Each row is a point on a tangle of strands that fork, close into loops and nearly touch. The rows are in no order.
Points whose rows are less than 27.3 apart are linked; no others are. Some points are linked to none.
relak: [  3   7   2 -10 -17   1   0   5 -12  18   7  -7   7 -11  -9  -7  -9 -14
  -8  -3]
zes: [-12   1  -5  -6  -2   3  -3   0  16   1  -8   9   6 -12  13   4  -4  13
 -14 -12]
Dimo: [ 16  20   7 -10  14  13  12  14 -14  12   9   0  -9 -13  -1 -23   1  10
   2  17]
Kef: [ -7  -9  -6   7  -8 -13  -8  -3 -10 -11  -4  -9  -3  14 -19  31   9  -7
   8   8]
neze: [-17 -20   1   2  -1  -8 -12  -4  -3  19 -21  -6  13  -6   1  12 -11 -15
  11 -12]
tum: [ 10   6  -1  -1  22  14   6   4  -1  -1  -4   5 -17   2  10 -21   5  15
   7   3]
livof: [ -1 -22   4  -5  -5   7 -13  -3   9   1  -5  18  21 -20   5 -12 -18  16
 -20 -15]
zak: [ 15   8  11   3  -8  -8   8   1 -23  11  19 -14  -4   3 -19 -14   1 -22
   6  13]
Subip: [-10   7  -1   1 -29 -14  -2  11 -22  11  12 -14  -7 -10 -30  15   4 -27
  -6  10]
losa: [  4   3   2  -2  -9  -4  -2   1 -10   2   7  -9   4   5  -9   6   1 -11
   1   3]
bes: [ 17  19  13   0  -5  -6  15   7 -22  15  22 -12  -4  -3 -19 -20   1 -19
   5  16]
mol: [  4   1   6   1  19  -6   1  -6 -11   1 -15 -18 -15  10  -8  -5   6 -10
  26  -1]
fige: [-10  -1  -7   0   7   9  -1  -2  20  -6 -12  12  -5  -3  18  -2  -1  16
 -10  -8]
Budeb: [ 15  11   9  -2  24   2  12   2 -10   0  -3  -8 -18   9  -3 -20   9   1
  21   3]
nar: [  4 -26   2   9 -18  -5  -7 -17   0  -4  33   4  14  -6   3 -14  -6  -6
 -20 -10]
Fef: [-21   1  -4  -4  -3  -2  -4   2  18  14 -18   9   4 -19  15   4 -10   6
 -12 -16]
Bom: [  8 -17   2  -3  -5   6  -4  -4  -3   8  -3   2  14  -3   2 -12 -11   0
   0 -12]
mosel: [ -8 -11  -3   8  16   5  -2  -8  15   2 -26   3 -13  12  12 -12  -1  -2
  17 -11]
Lop: [  9  13  -3   0  13  15  10   7  11 -20  18  18  -1  -4  16  -2   8  28
 -13  18]
vunez: [ -9   6   0   9  12 -17   1  -4  -7  -7 -16 -18 -24  12 -17  20  12  -9
  21   5]
kaz: [-19 -12  -1  -1 -12  -9 -12   1  -5  23 -17  -8  13 -13  -5  15 -14 -20
   4 -11]
Fir: [ -5   1  -2   0  -8  -9  -7   3 -12   4  -4 -13   0   4 -16  17   3 -14
   8   1]
favim: [ -5  -3  -6   7 -12 -12  -6   2  -9 -17   6  -5  -3  16 -18  33  12  -7
   2  12]
magem: [-13  -6  -1   4   4 -16  -6  -3 -14  10 -20 -19 -11   3 -20  20   2 -14
  21   3]
bafa: [ -5  -3   1 -12  -1   6  -2   6  -2  29 -15  -2   5 -21   4 -15 -13   1
  -2 -14]
bidon: [-22  21  -4  -6  -8  -7   0  10   7  22 -16  -8 -11 -13   1   9  -1 -10
  -4  -9]
Nika: [ 17 -27   5  12  -7   5  -2 -17   3 -17  29  16  15   6   7 -18  -5   7
 -14  -1]
sovor: [-21  12  -6  -8 -22  -9  -7  14  -3  20  -8  -8   6 -17  -9  19  -4 -15
  -6 -10]
niru: [11  9  4 -7  9  3  5  3 -7  2  2 -5 -4  5  1 -9  4  1  7  2]
zibud: [ -5 -14  -8  10   3  -6  -8 -11   9 -30  -2   0   5  23   4  29   9   4
   7  -2]
Kekek: [12  4  4 -5  0  0  2  0 -9  0  7 -5  3  8 -3 -4  1 -5  5  3]
sibun: [  3  -6  -3   5  17   1   0 -10   8 -18  -9  -2 -10  22   8   2  10   3
  16  -4]
ber: [  2  -4  -3   3 -12  -3  -5  -3   4 -18  11   3  11  13   0  19   4   0
  -7  -1]
bepu: [-14  -8  -7   6  -3 -18  -8  -2 -12  -1 -15 -13  -9  10 -21  30   8  -9
  13   6]
magop: [-20  17  -7  -1  -3   4   3   2  22  10 -20   7 -15  -7  12   2  -2   4
 -13  -6]
Fos: [ 19 -15   4   5  -3  11   1  -7   3 -17  21  18  14   5   8 -13  -4  15
 -14   5]
vepu: [-20 -15   1   0   2  -3  -9  -1  19  12 -22  13  13 -17  17   1 -14   4
  -7 -21]
forap: [ 10  12  -1  -2  21  15  10   7   1  -7   6   9 -13  -2  11 -16   7  20
   0  13]
zul: [-16  10  -4 -11  -4   4  -1   7   9  20 -13   2  -1 -23   9  -3  -8   6
 -14 -12]
Sulu: [  5  -8   0   6 -18  -2  -1  -7  11 -22  28  18  17   3   5   5  -2   7
 -27   1]
Vatel: [  8 -11  -3   3  15   4  -1  -8   6 -20  -2   3   1  20  11   0   6   9
  11  -6]
tefak: [-12  -7  -8  18 -30 -17  -4  -1  -7 -14  47   0   1   0 -12  21  17 -16
 -17  14]
tal: [  6  -5  -1   2 -16  -1  -2  -5   5 -17  18   8  14   8   2  10   0   2
 -14   0]
borep: [-12 -17   2  -5  -1   1 -11  -1  16   7 -15  18  19 -23  12  -6 -17  15
 -16 -19]
Fik: [ 13   5   7   8   9 -10   5  -1 -14 -20   9 -10  -7  20 -15  13  12  -8
  18  16]
naber: [  6   1   4 -15  -5  10   0   7 -14  31  -8  -6   5 -21  -4 -24 -15  -4
  -1  -7]
duged: [ -1 -13   1  -1  12   4  -5  -3  -3  20 -20  -5   1  -3   5 -16  -7  -3
  18 -15]
melag: [-15 -19   1   4   3  -9 -11  -6  -5  18 -25 -12   5  -2  -3  12  -8 -16
  19  -8]
gup: [-12   9  -5   3   6  14   5   0  23   2 -29  13 -22   4  12 -13  -5   4
  -3   0]
bef: [  2 -13   2   0 -20   0  -6  -7   2  -2  11   6  17  -3   1  -2 -10  -4
 -16 -10]
guve: [ -6   7  -4   4  12  11   5  -4  18  -5 -22   9 -25  14  11 -13   3   3
   5  -1]
movom: [ 15   3   9   1  20  -3   7  -3 -14  -3  -6 -16 -14  12  -8 -10   9  -7
  26   3]
zef: [ 24  11  10   9   2   0  17   1  -9  -4  31   0   3  12 -11 -20   7  -2
   9  25]
gef: [-11  -6   1  -9  -5   0  -5   4  -1  30 -18  -2  12 -21   4  -8 -16  -8
   1 -17]
Zise: [ -2  22  -2 -16  -2  12   6  13   2  10   5   3  -3 -25   7  -5  -2  14
 -21   5]
Vop: [  3 -19   0  -1  -5   4  -8  -8  14 -19   4  18  21  -1  10   0  -8  18
 -17 -11]
gure: [ 16  20   8 -14   5   9  13  14 -18  20  10  -4  -5 -16  -7 -25  -2   2
   0  14]
vage: [  6  -8  -3  -2  -1   7  -1  -3  13 -21   8  17  14   2  13   3  -2  21
 -16  -5]
Pafu: [-11   7  -8   7  -8 -17  -2   7  -7 -20   0  -6 -13  12 -18  40  21  -3
   4  12]
Pap: [  4   8  -6   1  14  13   6   1  17 -25   8  17  -8   4  20   1   8  26
 -11   8]
Mego: [  0  -9  -5   7  -7  -5  -8  -6   4 -23   6   0   9  18   0  26   6  -1
   0   1]
Laf: [ 17  16   4  -5  15  12  13   9  -7   0  13   5  -5  -3   3 -19   4  14
   1  17]
suno: [  2 -16   1   6 -21  -2  -7 -11   0  -4  22   3  14   0  -1  -5  -7  -9
 -17  -7]
viv: [ -9  -2   0   0  -3 -10  -7   1 -13  13 -15 -18  -2   0 -15  13  -1 -16
  14  -1]
Fufub: [-11   3  -4   5   8  -6  -3  -6   8  -7 -14  -8 -10  11   2  14   8  -5
  11  -3]
sosu: [ 12 -22   0   4   7   6  -6 -11   3 -15  -2   6  11  16   8  -4  -1   7
   9  -9]
siru: [-14   9  -6   0   4  10   3   1  22  11 -24  11 -17  -5  13 -10  -5   6
  -8  -5]
Mafut: [  8  12  -1   4 -13   5  11   3  11 -20  37  19  15   1   6   4   3  16
 -26  21]
Palo: [ -5  -4   4   2  14  -7  -3  -5  -6  14 -23 -18 -10   3  -6  -3   1 -13
  25  -6]
ginu: [  8   6   4 -12 -14   5   4   5 -14  21  12  -5   5 -14  -7 -19 -11  -9
 -10   2]
Pepad: [  1 -23  -1   4   9   3  -7  -9   5  -3 -14   0  10   8   9  -3  -3   2
  14 -14]
som: [ -6  -3  -9   3  -3  -4  -5  -5  19 -30   5  10   9  14  12  27   8  11
  -9  -8]
Bimiv: [ -3  -5   2  -2   9  -3  -4  -3  -5  18 -19 -14  -2  -1  -2  -6  -3 -10
  20 -10]
tonu: [-18  18  -5 -10 -11  -9  -4  12  -1  20 -10 -10  -1 -14  -4  12  -1 -11
  -4  -9]
mege: [  9 -36   4   8  -5   1 -11 -17  -6   4  -4  -4  16   7  -3  -7 -12 -13
  10 -10]
tig: [ 19 -15   2   2   3  10   2  -5   2 -16  13  13  11  10   8 -11  -2  14
  -4   1]
dod: [-23  23  -7  -3  -7  -3   2   5  18  15 -17   1 -14  -8   8   8   1  -3
 -10  -7]
denu: [ 10   0   4 -13 -12  12   3   5 -17  28   8  -3   5 -22  -7 -30 -17  -7
 -12  -1]
potim: [ 13  26  10   2  -4 -10  16  11 -14  -1  22  -7  -3   6 -17   0   8 -11
   6  20]
suris: [  4  26   0 -13   2  16  11  16   2   4  17   7  -2 -25   7  -5   2  17
 -21  18]
ziv: [ 24   2   7   5   3   5  13   0  -7  -7  25   5   6  12  -3 -19   3   2
   5  19]
zisi: [ -6   1  -2   5  15   6   2  -6  14   1 -23   1 -21  12   8 -12   3  -1
  13  -5]
pufud: [ -8   7  -4 -10 -28  -4  -3   7  -7  18   6  -5  10 -17  -9   2 -11 -16
 -16  -7]
sedu: [ -8  15  -4 -13  -6   5   2   9   5  13  -3   2   0 -20   7   0  -5   8
 -16  -7]
viru: [ 12  -7   3   2 -10   7   3  -4   8 -18  26  20  15  -3   8  -6  -4  15
 -26   8]
des: [ 20  -4   4   2   2   5   7  -2  -3 -11  19   7   7  13   2  -9   2   6
   0  10]
befam: [  7  -5  -1  -2  18  13  -1   0  -1   8 -12   2 -10  -1   8 -23  -2  11
  10  -7]
Sokas: [ -1 -22   2  -2  -4   5 -12  -6  15 -12  -4  21  21 -10  10  -4 -12  19
 -18 -15]
gil: [  2   2  -6  -2   5   7   2  -1  16 -20   6  15   2   3  18   5   5  23
 -14  -1]
ligo: [ 18  21  10  -9   0   1  15  11 -19  15  15  -7  -2  -7 -12 -20  -1  -7
   3  14]
Sovan: [ 11  12   3  -6  18   4   8   4  -5   3  -2  -3 -14   2   4 -16   7   6
  10   2]
Suzem: [  4  25   7  -3   8 -11   9   9 -13   1  -1 -17 -16   2 -14   7  11 -10
  12   6]
goz: [  7 -14   1  -2  13  10  -4  -2  -5  14 -15  -2   1  -2   4 -21  -7   4
  15 -13]
sed: [-16  13  -5 -13 -28  -5  -4  13  -4  23  -1  -4  12 -23  -7   8 -13 -14
 -17 -11]
nuvef: [  4  28  -1  -8   8  16  13  15   6  -4  17   9  -6 -19  11  -3   7  21
 -18  22]
medog: [ -4  -9  -6   9   9  -8  -7 -11   2 -24  -7  -6  -4  24  -2  24  11   0
  15   2]
regu: [  4 -14  -1   8  10  -6  -7 -12  -5 -20  -5  -9  -1  25  -6  17   8  -5
  18   5]
Les: [ 18  23  10   6  -1  -7  17   8  -8  -5  29  -2   0   8 -14  -7  10  -5
   7  25]
biv: [  9  22   7  -3   0  -9   8  10 -17   1   8 -14  -7   3 -17   5   8 -12
   8  10]
ledaf: [-10 -21  -1   7  12  -8 -10 -12  -4   5 -24 -12   1  10  -3  12  -2 -12
  24  -4]
bipa: [  7  25  -2  -3  14  15  14  12   9 -12  18  11  -7  -8  12  -4  10  24
 -10  25]
Rame: [-23  -3  -3  -4 -19 -11 -12  10  -9  25 -14 -10   9 -16 -13  19  -9 -23
   0  -8]
rubo: [ -2 -21  -2   7   9  -6  -9 -13  -5  -7 -13 -11   3  17  -6  14   1  -7
  21  -2]
roziz: [-10   3  -7   4   7  12   3  -4  26 -14 -12  17 -13   3  20  -2   1  18
 -12  -4]
Bobaf: [ -7  12  -1   7   8 -15   2   1  -5 -14  -7 -14 -21  14 -14  24  16  -6
  15   7]
Rina: [  9 -29   5  12 -11  -1  -5 -20   3 -12  36  11  14  -1   6 -17  -4   2
 -20  -7]
gop: [-11  11  -5   9   2 -16   1   3  -3 -21  -4 -10 -21  16 -15  35  21  -3
  10  11]
femam: [ -7 -18  -3   6  13   2  -6  -8  11   2 -20   2   0   6  13  -5  -3   0
  15 -15]

A tip is a point with one link. Name the tips that can be reached along the links from each point below, in the order of the rows.
Kef -> zak, vunez
nar -> sibun, bef, gef, Suzem
Pap -> roziz

A fork is a point with three links, a tip a point with one. Leave the first point through the second and follow the links. Name the first fork or tip that comes.
magem; bepu -> vunez
bipa; Lop -> Fef
melag; neze -> sovor
des; ziv -> Suzem
Suzem; biv -> Fos
magop; siru -> sibun
forap; Laf -> zak
ginu; denu -> gef
zak; bes -> tum
goz; duged -> Sovan

A piece is all that can be reached along the links. How many separate loops has the piece of each point below (a circle has one, a figure eight two, a Y none), and how many tips (points with one link)?
Mego -> loops 0, tips 4
Sokas -> loops 1, tips 1
niru -> loops 1, tips 2

Name the points in between on the shortest way along the links from the first point to the second, in order.
biv; tig -> potim, Les, zef, ziv, des
movom; ligo -> Budeb, Sovan, tum, forap, Laf, Dimo, gure
zes; Lop -> Fef, zul, sedu, Zise, suris, nuvef, bipa
zisi; tonu -> guve, gup, siru, magop, dod, bidon
favim; tum -> Kef, bepu, magem, viv, Fir, losa, Kekek, niru, Sovan
magop; regu -> dod, bidon, tonu, sovor, Rame, kaz, neze, melag, ledaf, rubo
